Points on a hilly landscape, in no order, each with its height.
From any point a ball takes the steepest step (drop divided by distance) to one of its 2 nearest points. It stops when none of these is lower. Distance is the straight distance between rows; heights are no part of it.
Vip (h 530): [-14,49,-55,252,281,44,40,38,284,22,-42,-184,212,20,-141,100,-105,-80,-34,-122,54,289,256,-370,109,-42,-276,-117,-200,6,-173,-6,-103,-158,171,-244,225,231,161,-33,150,109,68,-139,-78,56,238,-76,62,-253,57,-233,-25,6]
nade (h 573): [-90,48,24,55,-202,-61,-27,147,-132,-41,-491,-31,-27,-74,-219,-332,201,-202,164,11,39,92,86,100,53,33,100,32,406,-80,-182,348,177,140,-240,-149,-84,-569,34,185,-222,-18,-265,-71,203,-22,253,93,143,194,331,1,249,-67]
Lud (h 489): [-46,84,-131,101,-109,86,-131,-127,-61,63,347,-240,102,-247,176,130,-49,-341,-208,-138,37,175,286,-356,-16,41,-409,50,-170,158,193,-51,-173,-237,215,57,-49,139,-132,72,212,7,99,-84,-389,31,92,-335,30,-27,-56,-43,-72,194]
diru (h 142): [-43,28,255,74,55,-131,170,-111,-284,131,207,124,-132,154,-143,-67,-87,-2,139,-116,-44,-196,-133,297,-201,-77,27,-27,-101,48,65,-180,-96,-200,-18,240,-44,-32,-259,-137,-247,101,110,315,-231,49,-182,29,-89,-226,-38,-43,-94,46]
lub (h 542): [-98,-255,-17,-196,43,-18,191,-28,-41,-148,149,79,51,299,-180,216,-351,26,36,-208,-168,-135,49,106,53,-95,217,-259,-178,143,193,-286,107,-90,89,-61,-12,80,-54,-75,3,-36,20,144,3,-205,-143,-65,-144,-295,110,48,95,158]
pabu (h 578): [-74,-64,-30,-156,-244,3,-20,-69,-20,-43,-164,-83,24,86,-65,10,66,41,-30,104,61,101,33,-36,72,-36,172,76,197,-21,58,260,34,26,-203,-183,-79,-183,143,225,-22,-43,-66,-101,403,-91,66,99,-19,132,-45,48,248,148]
feni (h 284): [-117,180,-25,-175,51,-41,144,2,-132,74,229,-45,-185,23,79,211,29,23,33,-89,196,66,-221,115,182,128,176,-9,-132,-48,-33,-164,20,219,315,146,49,-76,-33,-233,-39,-313,-167,-164,268,-26,151,32,175,13,-66,-232,-54,-184]
gotu (h 422): [132,-66,-46,8,87,117,-44,-7,138,136,238,-45,233,-191,167,37,129,67,26,-92,-29,73,-89,-21,-29,-161,-156,76,-138,38,32,79,7,-341,-178,211,281,150,53,-120,48,205,76,230,-218,35,74,-44,-3,79,-74,176,-150,-138]
vumuv (h 314): [135,-171,-74,261,79,311,-193,-173,-129,156,31,-114,95,129,-219,-21,-140,-10,208,62,-118,-248,357,-224,-160,98,5,17,-61,364,18,94,65,-200,-180,-160,49,95,-29,-57,46,-24,-199,12,-391,196,68,-121,-316,-142,47,-130,13,96]
Lupo (h 395): [309,-25,-91,-66,227,196,-102,-179,136,52,42,91,244,-326,322,-17,-17,-142,-165,-131,84,-46,-148,53,48,-170,-234,-21,-180,96,61,-8,-6,-405,-87,138,204,137,28,-236,46,111,294,165,-83,-114,-22,-4,-11,-81,-153,146,-219,-215]
dob (h 148): [-50,-81,50,-219,-62,-255,-32,-21,-154,231,95,-91,-232,-69,70,-255,-40,13,211,-59,-177,-8,-17,275,-22,-131,17,-4,144,-193,49,155,9,-79,-241,325,-203,-129,-45,61,-222,-23,-264,299,-184,-81,-49,117,34,-19,20,97,-168,116]
pil (h 286): [59,-53,-120,23,106,-174,-35,82,156,52,-197,151,-65,-164,149,-248,124,-2,161,-35,-43,55,-11,195,-19,85,-155,24,-27,-31,-56,130,14,31,-96,212,57,61,-74,46,-114,179,-199,128,-232,-47,-15,64,185,48,-24,111,-319,-169]
pab (h 315): [66,-74,53,257,92,237,-46,-141,-201,235,47,27,244,140,-363,-35,-85,36,85,122,-72,-554,339,-229,-118,-22,159,-98,-80,350,88,29,-64,-234,-106,3,9,84,-116,-138,48,16,-15,-42,-222,276,40,67,-481,-141,-17,-40,17,-30]
sem (h 389): [-63,-9,-72,-103,56,-168,91,268,215,-41,13,-164,21,-157,216,48,143,-90,-121,-33,83,411,119,6,256,61,-210,-93,-122,-114,16,-113,213,137,352,70,77,68,-62,28,98,9,191,94,-90,-96,234,-20,150,145,33,32,23,-125]
ral (h 218): [37,-9,-67,-6,-98,-240,-149,238,77,49,-218,52,-98,-69,58,-342,184,67,320,9,-76,3,-33,104,-124,-35,-50,39,224,-173,-156,221,194,131,-221,92,-33,-23,-48,42,-137,151,-252,158,-292,71,56,31,140,54,192,191,-168,-133]
nefus (h 468): [141,-1,118,131,0,61,-95,-138,-93,127,109,69,17,70,-71,12,-79,183,15,30,62,-268,16,11,-16,-137,11,82,-123,48,56,-18,-134,-133,-113,223,89,16,23,65,-164,-4,61,49,17,-83,-59,38,-90,-26,-162,16,-111,98]
devi (h 365): [179,-79,-103,-215,246,-9,-72,-35,196,-186,-30,159,188,-327,231,22,73,-190,-88,-21,-71,-32,-70,77,126,-91,-288,-76,-93,-62,59,-54,-19,-135,-2,165,117,171,-25,-60,54,49,263,107,-26,-124,-202,28,-5,-1,-58,226,-89,-219]
Luvi (h 131): [199,-49,-104,117,-149,1,-139,52,14,165,-57,-137,-23,-98,152,-264,109,141,214,33,-115,-71,30,22,-257,35,-151,84,288,79,-90,231,123,77,-266,112,113,26,8,16,-72,180,-219,145,-452,195,128,-128,55,92,19,146,-154,27]
Sev (h 709): [-130,137,112,-146,-175,-138,123,402,94,-103,-245,-109,207,93,-60,-48,319,-133,-245,-133,181,209,10,46,39,-24,38,249,65,-266,-63,-8,208,160,120,-461,66,-97,-99,78,66,86,25,-51,224,-31,262,196,-196,386,160,-49,120,-111]
gomu (h 461): [-71,138,-40,172,-31,-104,31,50,26,75,263,-219,-3,-191,21,204,56,-144,-160,-117,42,276,186,-221,-15,165,-394,83,-153,22,105,-172,4,-193,311,-152,-26,142,-183,55,205,-8,86,-17,-407,-58,104,-179,223,153,-63,-120,-84,48]
Rasap (h 664): [-69,23,-2,-7,-167,160,55,158,-13,-125,-303,43,74,-113,109,-58,170,-112,-174,-35,341,153,52,114,70,22,38,153,177,-194,6,165,23,207,101,-211,-195,-196,154,192,145,-72,14,-91,349,62,146,196,-15,357,4,7,-1,83]
niti (h 240): [18,-49,-58,-266,-305,-64,-101,55,-102,187,97,-111,-208,-10,124,-133,92,45,153,160,-217,23,115,140,-82,37,-89,-36,249,-70,-32,240,129,19,-229,151,-308,-252,49,120,-70,-34,-283,217,-39,-4,31,-73,-19,108,56,42,7,223]
Kofe (h 428): [67,-20,-68,-53,16,-83,5,171,199,-43,71,-177,53,-87,95,89,62,-114,-98,36,-50,255,162,-103,29,142,-295,28,-50,-60,58,-119,186,47,277,-144,21,107,-58,101,175,62,66,-55,-191,-100,85,-158,128,155,-63,-52,-25,74]
Manel (h 215): [-64,64,-31,-157,-5,153,77,-149,-126,107,374,85,-272,-79,120,197,-115,128,-49,-22,239,-19,-300,41,233,1,110,-34,-93,-68,-40,-165,-190,27,131,276,-6,-48,-62,-180,-56,-191,-86,-43,321,-111,4,-49,76,-61,-16,-130,-25,-24]
podib (h 506): [-28,55,-202,219,-55,99,-207,-262,16,45,160,-127,164,-276,298,-50,-89,-301,-83,-118,4,-96,372,-328,-36,59,-407,-68,-190,289,227,52,-175,-300,58,212,12,117,-97,-29,237,29,4,-133,-377,151,51,-391,-138,-185,-160,-52,-159,205]
ralod (h 614): [65,-53,51,-116,81,-37,-114,-24,-142,-178,-133,159,73,-151,-108,-72,82,-26,19,100,-5,-125,-84,20,-78,-136,82,86,54,-90,-42,101,-178,-95,-319,112,-77,-51,80,-4,-122,66,-50,-53,267,-64,-83,140,-139,5,-99,253,35,35]
Darib (h 519): [0,129,-155,152,44,86,-40,-58,195,33,21,-150,132,-81,68,137,-165,-104,-134,-49,115,67,339,-423,27,65,-172,-102,-106,105,-32,12,-82,-137,243,-202,-104,276,51,117,285,13,210,-263,-237,207,-24,-150,153,-43,-143,-67,-158,69]
Lok (h 437): [-138,33,-102,49,-72,-162,177,113,124,83,-92,-143,-30,135,-99,93,68,42,67,162,30,226,265,53,-36,344,-77,-28,-34,-33,-128,15,136,140,211,-102,-79,102,-12,242,64,-25,-118,-10,-21,55,233,68,256,69,185,-154,-170,-91]
Mafe (h 343): [-66,131,20,-268,108,-160,73,144,-128,-72,-21,-24,-236,-56,177,34,74,-110,-35,-26,54,76,-250,333,254,131,85,95,-86,-94,79,-163,56,324,124,211,2,-62,-115,-56,21,-270,-110,-11,253,-22,83,36,107,91,28,-139,-99,-155]
ved (h 462): [100,113,110,-93,-45,-2,-70,157,-6,-73,159,-109,39,4,128,56,23,47,-268,84,48,54,-112,17,3,3,-49,237,116,-214,68,-109,113,164,221,-253,-52,61,-18,45,218,-87,141,-149,46,88,-175,-28,-33,149,-132,-134,81,101]
galub (h 364): [210,-60,-263,22,-203,122,-185,-18,186,-122,-225,-3,-18,-38,327,-144,91,28,158,101,-62,-28,141,-94,-285,261,-172,-174,239,84,-190,168,75,214,-92,-81,-145,0,56,128,142,82,-158,-54,-122,188,-60,-101,42,171,206,89,84,26]
maf (h 477): [87,113,-12,210,80,-14,93,52,225,25,-246,-94,36,82,-117,-7,115,14,-15,81,77,269,147,34,107,133,-34,-10,20,-87,-61,-2,-48,241,178,-222,16,84,179,117,28,5,55,-163,210,99,192,145,237,11,112,-94,-48,-127]
Ret (h 581): [-132,-128,105,-252,-55,-53,-101,-114,-278,42,193,30,-83,173,-35,155,-51,45,82,123,-212,-141,124,156,-74,48,115,-96,16,83,97,19,-167,-169,-214,168,-168,-207,-60,54,-110,-39,-46,154,167,-99,-168,78,-229,-17,51,56,121,243]
zetep (h 230): [73,-70,-107,-38,138,265,-4,-200,33,131,15,93,155,95,36,34,-105,150,103,-2,-228,-185,115,-235,-5,16,132,35,-38,223,-33,392,-95,-407,-276,-75,227,87,103,-224,-142,89,58,-61,-45,16,146,93,-148,-111,27,189,240,-126]
vud (h 639): [-80,197,125,132,-193,82,-62,163,-86,-134,-336,-56,-1,-125,-153,-53,122,-41,4,-124,160,57,-175,144,52,-15,190,179,316,-157,-100,127,160,105,9,-319,-182,-471,14,132,46,-122,-56,-68,290,-17,133,71,54,393,-30,-54,66,67]
Mar (h 279): [148,-11,37,265,79,227,-7,-128,-168,160,-19,34,175,146,-167,40,-59,152,136,99,-170,-435,191,-143,-105,127,183,2,-68,345,82,264,-135,-404,-217,24,100,100,-29,-172,-137,94,53,-19,-111,115,-7,68,-289,-189,-76,184,111,-128]
Zum (h 538): [87,-184,-65,-148,39,166,-242,-171,15,60,163,-129,10,-17,235,44,-164,32,-37,-55,-147,-98,146,-40,18,-137,-253,-8,-109,82,221,-156,36,-113,-61,175,-17,76,56,-52,80,-57,138,94,-21,-22,-204,-130,-149,-94,-141,-45,-59,295]
misu (h 209): [77,-121,20,43,179,-79,128,-147,-118,6,202,53,74,97,-109,83,69,-97,-9,-102,-45,-168,-199,174,-81,-114,-114,78,-102,85,104,-201,-118,-230,-160,327,54,92,-213,-44,-203,102,17,316,-216,104,-187,130,-221,-180,-109,-7,-182,-10]
Lafof (h 529): [-108,-33,69,132,19,-121,119,-55,-80,111,226,93,63,150,-96,44,-112,271,189,-43,-110,79,-48,-149,70,-159,334,-189,24,81,-156,32,49,-179,-54,-171,175,-124,72,-62,-283,13,209,115,-19,-257,73,18,-117,-67,-125,-3,531,234]
Pugi (h 178): [-123,-129,-166,-153,-115,248,42,4,125,-38,-252,-3,7,18,234,-49,198,19,67,148,-25,130,214,-211,-36,189,-124,16,45,-37,16,201,-22,63,-145,73,-79,113,182,115,124,142,76,-274,146,83,84,186,-75,171,109,300,100,-184]
Fep (h 599): [-113,-117,136,-228,-62,47,-32,-231,-150,-182,35,212,1,48,-109,67,-120,2,-10,56,-68,-217,-11,-8,-19,-167,121,82,-38,62,5,28,-244,-197,-185,281,-103,-90,88,26,-103,-25,82,33,324,-25,-237,195,-208,-125,-82,213,125,120]
mig (h 517): [62,180,237,233,93,110,3,13,122,84,-87,-6,38,-63,-195,2,50,361,-30,33,235,82,-204,-98,89,-151,124,76,3,-115,-177,112,-95,-53,-86,-143,205,129,83,-59,-125,66,171,-90,107,-85,66,22,-16,21,2,89,85,-58]
busuk (h 685): [-23,79,130,-125,-256,-27,47,214,103,-89,-235,-32,164,135,5,23,132,-92,-284,-211,146,90,22,88,6,54,155,207,130,-244,129,83,143,125,81,-386,-83,-163,66,122,241,-65,-134,-6,386,75,116,199,-99,306,-51,-98,214,60]
kani (h 476): [67,-45,-168,98,69,44,-71,163,303,-181,-291,55,301,-36,9,-39,36,-110,-49,96,-153,54,119,-215,31,26,-97,-126,-58,-22,-42,-17,-67,58,118,-155,163,357,161,5,101,169,206,-352,-190,151,-148,69,98,89,-39,215,-44,-288]
mimiz (h 441): [-5,-265,-205,124,25,86,-13,117,183,-232,-161,72,285,-41,159,-27,79,-88,66,82,-129,126,128,-270,-143,219,-196,-169,5,96,-160,45,-14,40,105,-58,55,286,123,-1,79,195,-8,-145,-385,67,-45,67,-5,147,268,270,12,-328]
faba (h 536): [35,75,306,66,-56,-15,22,-59,-354,-52,191,165,-113,-71,78,-84,-38,112,-43,-35,214,-30,-377,186,-105,-85,120,186,63,-191,-93,-218,-130,179,68,275,-19,-179,17,-162,-27,-122,86,11,298,67,-178,-32,-25,37,0,-137,-50,129]
geluz (h 507): [-38,73,-39,192,172,-95,182,49,268,-25,-104,-146,31,36,-78,81,-116,59,-44,-11,141,269,185,-137,251,43,-106,-21,-187,-102,-122,-82,68,73,252,-138,109,180,154,-30,66,25,40,-39,46,30,198,-86,217,-141,72,-280,-94,-80]
malok (h 419): [53,-125,30,133,-45,48,-142,-130,-91,5,-9,128,-58,186,-206,-48,-208,4,-127,70,2,-328,-4,203,-161,-126,10,-191,40,-11,128,-156,-69,248,14,99,-222,-26,-120,103,76,-59,-1,-34,-49,22,-321,-18,181,-177,-111,-141,-268,159]
sado (h 537): [-73,114,-86,275,86,113,19,-123,224,153,19,-211,163,-1,-10,158,-118,-88,62,15,42,97,366,-447,-95,173,-242,-29,-100,144,-167,151,-70,-105,73,-150,7,251,137,36,116,86,96,-148,-163,264,240,-85,59,-18,52,-95,-120,16]
bima (h 769): [-56,97,216,-290,-34,-195,63,169,-177,-73,-4,-40,119,238,-47,26,-6,-68,-164,-100,-162,-4,-209,69,-63,-46,258,117,122,-102,13,-369,281,246,171,-406,20,-60,-113,29,126,-88,59,-180,108,16,-142,-136,-237,142,-2,-69,311,17]
Nonu (h 340): [-61,-33,-27,186,75,-95,-12,-93,71,64,-211,27,-92,85,-133,-207,47,70,196,121,-63,-89,-7,152,-159,206,-43,-39,-22,-60,-90,70,56,62,-116,40,2,-10,-88,137,-73,84,-178,-8,-141,1,-34,-58,176,-60,-18,-34,-295,21]
kedu (h 488): [80,43,182,201,-60,64,-72,-133,-251,4,312,-12,-53,83,-184,61,-123,55,-95,33,90,-293,-106,22,-177,-165,-46,123,-29,-20,21,-286,-192,-3,38,302,65,9,-68,-85,8,21,249,82,-47,64,-186,-154,-182,-74,-19,-136,-71,164]
vifan (h 165): [-33,-103,-167,-125,122,318,32,-145,259,-125,-187,18,86,-41,229,-101,-91,56,96,-8,-245,-55,131,-134,47,10,13,6,-74,209,84,341,-135,-152,-359,-74,204,137,272,-111,-39,82,99,-209,89,79,56,89,-83,-124,71,237,85,-173]
vuta (h 353): [-58,-122,45,1,-57,-24,15,-268,-67,77,107,118,-131,111,-108,30,-128,35,-75,92,66,-135,-90,41,190,75,265,-171,-29,6,-34,247,-111,2,-71,196,-5,-250,82,-108,-320,15,-16,-53,310,-329,-16,189,115,-172,81,-116,38,65]
Vulom (h 559): [-46,-155,16,-217,-148,-10,-63,-118,-137,153,337,-99,-101,105,23,127,-183,76,72,-59,-191,-41,71,158,-76,11,-64,-89,-39,112,214,-211,7,-85,-10,192,-125,-33,45,-105,-60,10,8,298,8,-120,-122,-71,-146,-84,8,-62,104,316]
Sebo (h 208): [225,-43,-71,261,-109,92,-126,35,85,57,13,-198,-18,11,-18,-100,82,9,329,66,-177,200,58,-108,-291,51,-149,25,171,150,-233,192,127,4,-94,-89,94,-23,-5,66,32,146,-245,89,-454,210,156,-173,32,100,193,-121,94,162]
Nopos (h 554): [-79,22,113,17,-19,-93,27,-50,-117,-12,-26,0,15,15,-90,70,-20,200,49,84,-7,51,-93,4,106,-123,364,-15,147,-44,-130,91,1,-71,-50,-160,55,-204,96,33,-193,-120,89,-51,264,-219,52,47,-121,-34,-95,12,389,175]
ziz (h 202): [-231,102,86,79,-114,-28,37,-147,-70,62,150,-46,-116,242,-223,257,-184,2,11,2,111,-204,-136,68,-8,52,360,-50,-102,-52,9,-196,-29,194,168,-61,-148,-142,30,-59,-29,-199,-122,-253,242,-101,-128,25,185,-164,-51,-269,-87,-68]
nov (h 337): [-51,-43,-217,17,112,-179,119,84,207,-128,-284,110,-43,-186,109,-95,150,-109,45,152,35,147,181,91,53,162,-131,-208,-82,-6,12,107,-33,154,167,182,-86,121,-124,178,12,65,-45,92,-88,27,-8,45,297,80,65,118,-204,-128]
mosi (h 83): [-133,-55,-109,-283,63,235,-98,9,184,-132,-227,18,82,-125,90,-39,105,107,-74,3,-54,2,21,-143,19,-70,-64,107,105,14,90,176,-100,-86,-252,-98,127,202,262,1,8,128,144,-239,207,94,-27,96,-135,46,-45,286,90,-175]
zuput (h 24): [-151,-90,138,-179,-27,-261,95,-78,-238,195,196,57,-177,111,12,-51,-81,55,196,-174,-115,-99,-163,200,-51,-115,195,-91,3,-106,112,28,-89,-195,-163,328,-151,-96,-90,-68,-345,38,-21,366,-258,-92,-123,117,5,-153,20,-75,-56,3]
luf (h 282): [65,82,-35,29,77,-14,-42,-122,111,79,193,-40,-150,-255,178,164,-24,183,-107,32,228,93,-17,-19,155,-43,-105,-5,-154,-65,1,-43,-109,-17,67,200,66,64,23,-49,38,48,102,113,78,-121,147,-107,163,4,-130,-24,-230,-39]
fosip (h 558): [52,63,338,117,73,13,63,59,-182,-130,-64,211,-96,22,-161,-5,-51,50,-92,-13,142,-136,-422,51,-29,-209,185,-18,-8,-94,-117,-171,-67,95,-9,21,-56,-105,80,-6,-21,-114,58,-65,307,-20,-229,27,-151,-94,-158,69,-9,42]
Damo (h 491): [16,95,152,-10,143,50,-3,160,29,-60,-14,-47,-15,-76,13,-18,96,167,-117,28,173,125,-184,55,129,-70,93,183,14,-184,-21,-68,46,116,103,-209,77,11,90,-27,115,-113,194,-122,206,-66,23,-8,5,91,-39,-9,88,-68]
pedi (h 426): [34,195,57,-231,-29,-103,-8,69,-175,49,298,-86,-41,37,240,244,89,-49,-156,-46,18,84,-189,196,-32,93,-42,290,68,-157,112,-231,57,209,287,36,-115,-37,-128,30,186,-239,-92,67,112,118,-102,5,-4,270,-51,-180,50,46]
mupu (h 330): [-18,55,-63,19,10,-148,91,-12,12,44,277,-98,-268,-200,327,-28,-71,21,-96,-124,105,293,-79,16,218,27,-207,31,-105,-65,152,-146,-38,-17,272,215,-28,-52,-119,-9,81,-128,57,132,-113,2,291,-159,323,93,-127,-93,-99,-93]
vaz (h 753): [-95,174,280,-236,24,-257,103,259,-218,-154,-54,-2,30,-91,-37,34,61,-252,-242,-80,49,118,-327,137,57,-102,213,351,145,-155,-32,-268,206,192,146,-386,-17,-186,-127,-14,125,-197,45,-185,275,-36,30,-26,-238,154,-46,-8,226,-175]
Direp (h 390): [-85,-45,-215,126,-165,-232,229,46,254,-20,-188,-34,-182,-38,85,-75,108,-175,69,133,84,235,302,-67,-1,306,-214,-252,-17,23,-51,25,83,174,330,-75,-178,-30,-177,280,4,-5,-61,-10,26,131,156,-10,368,56,245,-45,-167,-125]
lasa (h 114): [-142,22,-74,78,138,-153,62,-67,56,-55,100,47,-106,211,-230,217,-202,-2,-117,-10,72,-150,-13,-61,181,60,107,-43,-310,90,-18,-214,-39,72,153,-81,-102,126,-12,77,115,-198,-77,-120,80,-21,-90,-18,128,-163,-115,-189,-195,-60]
Bipad (h 734): [-80,175,116,-224,-59,-127,-113,297,-45,-176,-379,-91,70,-115,-72,-141,120,-151,-274,-77,146,77,-59,130,171,-97,119,264,137,-196,15,-133,339,328,55,-356,59,-114,-111,82,69,-37,-2,-222,280,-96,115,-11,-201,161,22,-37,280,-88]
Bulev (h 313): [-46,-27,-93,-274,-113,38,193,168,74,101,-21,-97,-47,46,35,27,118,100,161,158,-127,297,268,-109,66,180,30,22,94,8,-45,285,181,-40,-170,3,-80,6,68,121,-36,144,-172,104,-47,-28,239,127,-14,96,261,153,78,-110]
poma (h 287): [-66,31,117,-65,102,72,50,-33,-95,4,199,234,-222,6,-29,9,-82,164,66,4,224,-76,-380,89,225,-30,271,-99,-126,-98,-118,52,-150,-75,115,165,178,-157,-16,-160,-230,-67,-113,55,274,-239,1,149,49,-161,-13,-81,-9,-87]
bev (h 475): [-213,-78,116,-39,-86,-119,56,-53,-196,-200,26,231,-79,272,-213,-30,-238,32,-30,-93,-49,-225,-56,174,-153,-268,323,-258,94,133,167,-247,-11,133,0,-149,-156,-89,19,-22,58,-17,67,62,168,-66,-366,-87,64,-208,50,6,141,118]
bon (h 502): [140,-3,-1,53,-8,38,-14,-110,98,100,-259,75,-32,-19,-97,-131,-44,148,158,146,40,4,59,76,137,-17,132,-128,71,6,-85,360,-95,22,-217,-38,157,-57,214,-24,-270,205,-27,33,160,-150,84,148,142,-56,103,33,94,4]
vetu (h 309): [136,20,-273,-183,-286,128,-158,-26,160,152,26,-145,-174,25,255,-94,148,39,177,187,-178,43,243,-9,-107,240,-183,-131,133,41,-162,312,103,119,-80,-73,-219,-88,20,184,69,43,-214,215,-161,-1,96,-105,49,159,112,-5,67,152]
kufof (h 504): [-43,-137,9,58,183,-134,165,-62,-9,79,64,9,87,150,-158,-1,-61,124,271,-108,-129,22,-39,-35,5,-82,133,-112,-79,117,-69,14,55,-220,-152,-170,132,8,-37,-153,-267,26,3,172,-143,-173,79,-4,-130,-180,-29,49,232,149]
vave (h 510): [-214,-74,142,-242,-133,-70,263,126,-216,-185,167,198,88,267,-63,46,-268,5,-60,-172,-98,-87,-98,127,-93,-209,353,-281,48,118,141,-505,69,116,146,-55,-28,76,-81,-118,142,-59,87,101,36,-136,-236,-235,-84,-237,118,72,249,86]
Mem (h 532): [-6,0,-36,94,39,-57,-50,10,-65,-44,-457,97,-59,-140,-28,-297,121,-14,201,79,45,20,-37,143,124,1,120,-34,260,-8,-104,377,14,96,-327,-43,102,-248,36,25,-344,30,-194,46,190,-29,114,103,76,59,211,95,134,-31]
dere (h 513): [-33,196,319,240,-53,53,155,-63,-357,10,221,94,-100,106,-92,-49,-95,120,40,-93,101,-184,-360,170,-366,-116,138,5,110,-109,29,-281,-180,120,18,218,-48,-106,-60,-220,-3,-44,195,29,95,80,-188,-147,-8,-61,119,-113,87,135]
Gibos (h 520): [68,62,-121,75,-5,173,-210,-227,79,-47,136,-89,130,-220,305,-56,-172,-188,-142,-56,-171,-205,270,-138,25,-133,-389,44,-102,222,307,-123,-103,-149,68,283,57,107,-109,-72,161,-10,217,-127,-260,162,-191,-192,-110,-178,-213,-46,-95,273]
tutur (h 499): [49,-22,-67,119,114,112,-157,112,270,-51,-143,12,220,21,-100,46,-117,-57,-77,58,-136,-3,146,-313,15,-82,17,-57,-54,144,-44,17,62,-17,59,-223,28,259,132,94,148,-22,199,-275,-289,233,-192,-30,116,-136,-198,-13,-82,-35]
Zosov (h 385): [-36,-3,-94,219,-41,-98,-134,-49,-12,-30,-133,-53,-140,213,-194,-109,73,-32,17,161,-116,-234,52,194,-248,157,-83,-19,47,-68,96,-179,63,200,20,76,-203,-40,-168,202,37,-76,-146,-72,-159,17,-288,-94,160,-26,-136,-131,-210,116]
piv (h 254): [-140,-120,-97,-175,-116,22,165,193,58,-12,-104,-57,-104,69,-6,98,342,-14,35,151,-25,233,237,-125,-177,222,-101,-21,-34,-80,-43,240,41,120,-58,30,-154,65,54,165,64,92,-96,15,-21,8,241,243,-137,294,144,197,-9,-178]
tiga (h 381): [-44,238,-107,-30,-134,-79,38,27,-116,190,377,-43,-215,-64,399,170,83,-2,-152,-189,65,145,-131,100,114,116,-175,205,-26,-99,218,-113,-30,168,426,136,-118,-40,-146,-78,173,-160,-68,20,55,8,167,-38,270,296,-134,-151,-14,29]
neked (h 561): [-5,140,133,26,80,37,91,38,19,-176,-335,267,-45,10,-304,50,42,3,-197,5,153,1,-386,-43,142,-180,324,9,-30,11,-136,-50,-65,-99,-64,-75,32,20,87,20,3,-101,-19,-208,274,-57,-121,211,-64,-103,-187,77,59,-225]
bolu (h 188): [65,-8,-16,23,359,-51,110,34,124,-97,260,85,-31,83,-127,211,-177,-37,-130,-24,62,-80,-140,41,103,-18,-66,-37,-246,32,5,-258,-10,-109,164,7,96,184,-137,-77,72,-116,18,2,-146,-137,-129,-137,62,-233,-161,-67,-173,-112]
lemu (h 447): [34,-30,25,-12,4,-50,-58,-55,22,232,205,-80,-46,-7,-89,13,-36,125,108,15,-72,-19,-23,-24,-102,-77,26,77,-72,25,15,195,-39,-217,-193,198,156,39,-50,-61,-134,155,-66,188,-220,-33,72,58,-14,-41,-52,113,-174,8]
toze (h 122): [-50,37,-16,-3,-159,57,-54,-241,-177,109,277,116,-263,143,-42,223,-145,-71,-48,3,161,-176,-168,69,94,59,176,11,-39,-91,63,-109,-181,246,126,145,-228,-189,43,-110,-47,-67,-104,-126,386,-94,-88,18,248,-48,-27,-321,-137,27]
Gaduz (h 391): [-10,75,69,-303,150,-180,36,167,-181,-211,156,71,-130,-311,249,-14,90,-173,-238,-31,94,125,-271,224,225,-19,-99,221,13,-162,-24,-298,-61,228,106,313,-20,-43,5,-87,49,-223,-30,91,131,-27,-114,-20,-63,-29,56,12,28,-165]
rus (h 323): [121,-118,-3,-270,176,-79,-6,0,143,-36,66,30,-25,-170,169,1,-83,75,-62,-47,37,119,-140,116,270,-107,-111,6,-137,-20,61,-88,62,-26,-78,128,91,104,-58,-94,-71,-32,29,143,163,-129,-16,-46,-19,-53,-79,74,-143,-56]
nof (h 255): [50,-154,43,3,323,-59,95,10,3,-22,300,19,53,-4,-228,146,18,-115,-41,-179,-128,-32,-244,147,-30,-107,-205,-74,-223,12,32,-317,-12,-291,28,112,178,59,-240,-166,29,24,13,292,-432,-118,-58,28,-55,-191,-106,-70,-206,-97]
pemuv (h 539): [36,188,160,83,157,99,50,102,206,-33,-390,133,72,-1,-248,-108,102,167,-195,65,147,112,-276,-130,283,-220,189,-14,28,-105,-167,-30,-69,-37,14,-272,221,137,167,-78,-106,41,176,-153,198,-44,27,86,-104,-56,-26,230,187,-166]
Simi (h 402): [166,-127,-272,103,-115,140,-195,102,159,-168,-119,-53,206,-99,266,-85,107,-87,132,117,-175,-33,215,-193,-353,226,-237,-53,205,122,-77,37,30,141,19,-104,-18,225,64,130,118,141,-94,-130,-390,170,-162,-158,-89,144,66,120,-41,-99]
nen (h 445): [-2,-105,178,69,-131,61,-55,-71,-208,-32,26,180,-38,260,-219,-9,-188,9,-31,28,8,-375,-41,113,-130,-271,204,-204,-53,134,102,-54,-106,111,-86,179,-194,-66,15,-24,76,48,91,24,92,123,-242,51,24,-237,-35,-52,1,157]
Zosi (h 478): [134,-29,8,106,171,-71,56,-17,108,38,-164,98,62,4,-104,-68,-19,147,213,26,-171,-35,-9,-9,104,-81,139,-15,-84,21,-14,217,77,-147,-254,-228,232,40,56,-127,-251,110,71,129,23,-102,90,114,69,-115,7,119,50,-4]
zepa (h 271): [218,-153,-110,273,-86,248,-240,-114,-99,121,47,-165,78,20,-22,-138,77,-41,180,11,-173,-26,146,-254,-346,135,-156,44,112,300,14,53,95,-61,-157,-107,96,88,-121,-112,-12,-38,-200,130,-555,200,54,-258,-255,-50,168,-179,-3,184]
sos (h 610): [-13,70,-54,105,-257,49,55,127,47,-201,-510,26,54,33,-220,-151,226,-197,17,32,155,22,11,-11,-126,40,147,85,344,-160,-162,242,142,47,-151,-324,-161,-462,91,205,134,-32,-182,-134,246,71,169,202,-9,319,164,50,182,23]

Two balls start at each pair of points below. Name the first point that both come to, or write none.
Gibos / kedu => luf
fosip / mig => luf
ralod / Fep => luf
neked / Bipad => none

For each start below, name the point where the ball stops.
vaz => Zosi
vave => Luvi
Ret => luf
lub => Luvi

Call two points neighbours if one is among the 2 nearest of the other. Go from one point of each pair to the other, from neighbour to neighbour, staying as low as possible. Name the highest point that can't be avoided.
Luvi / zuput => sado
lasa / zuput => nof
Luvi / mosi => pab
zuput / Zosi => bon
toze / lasa => ziz
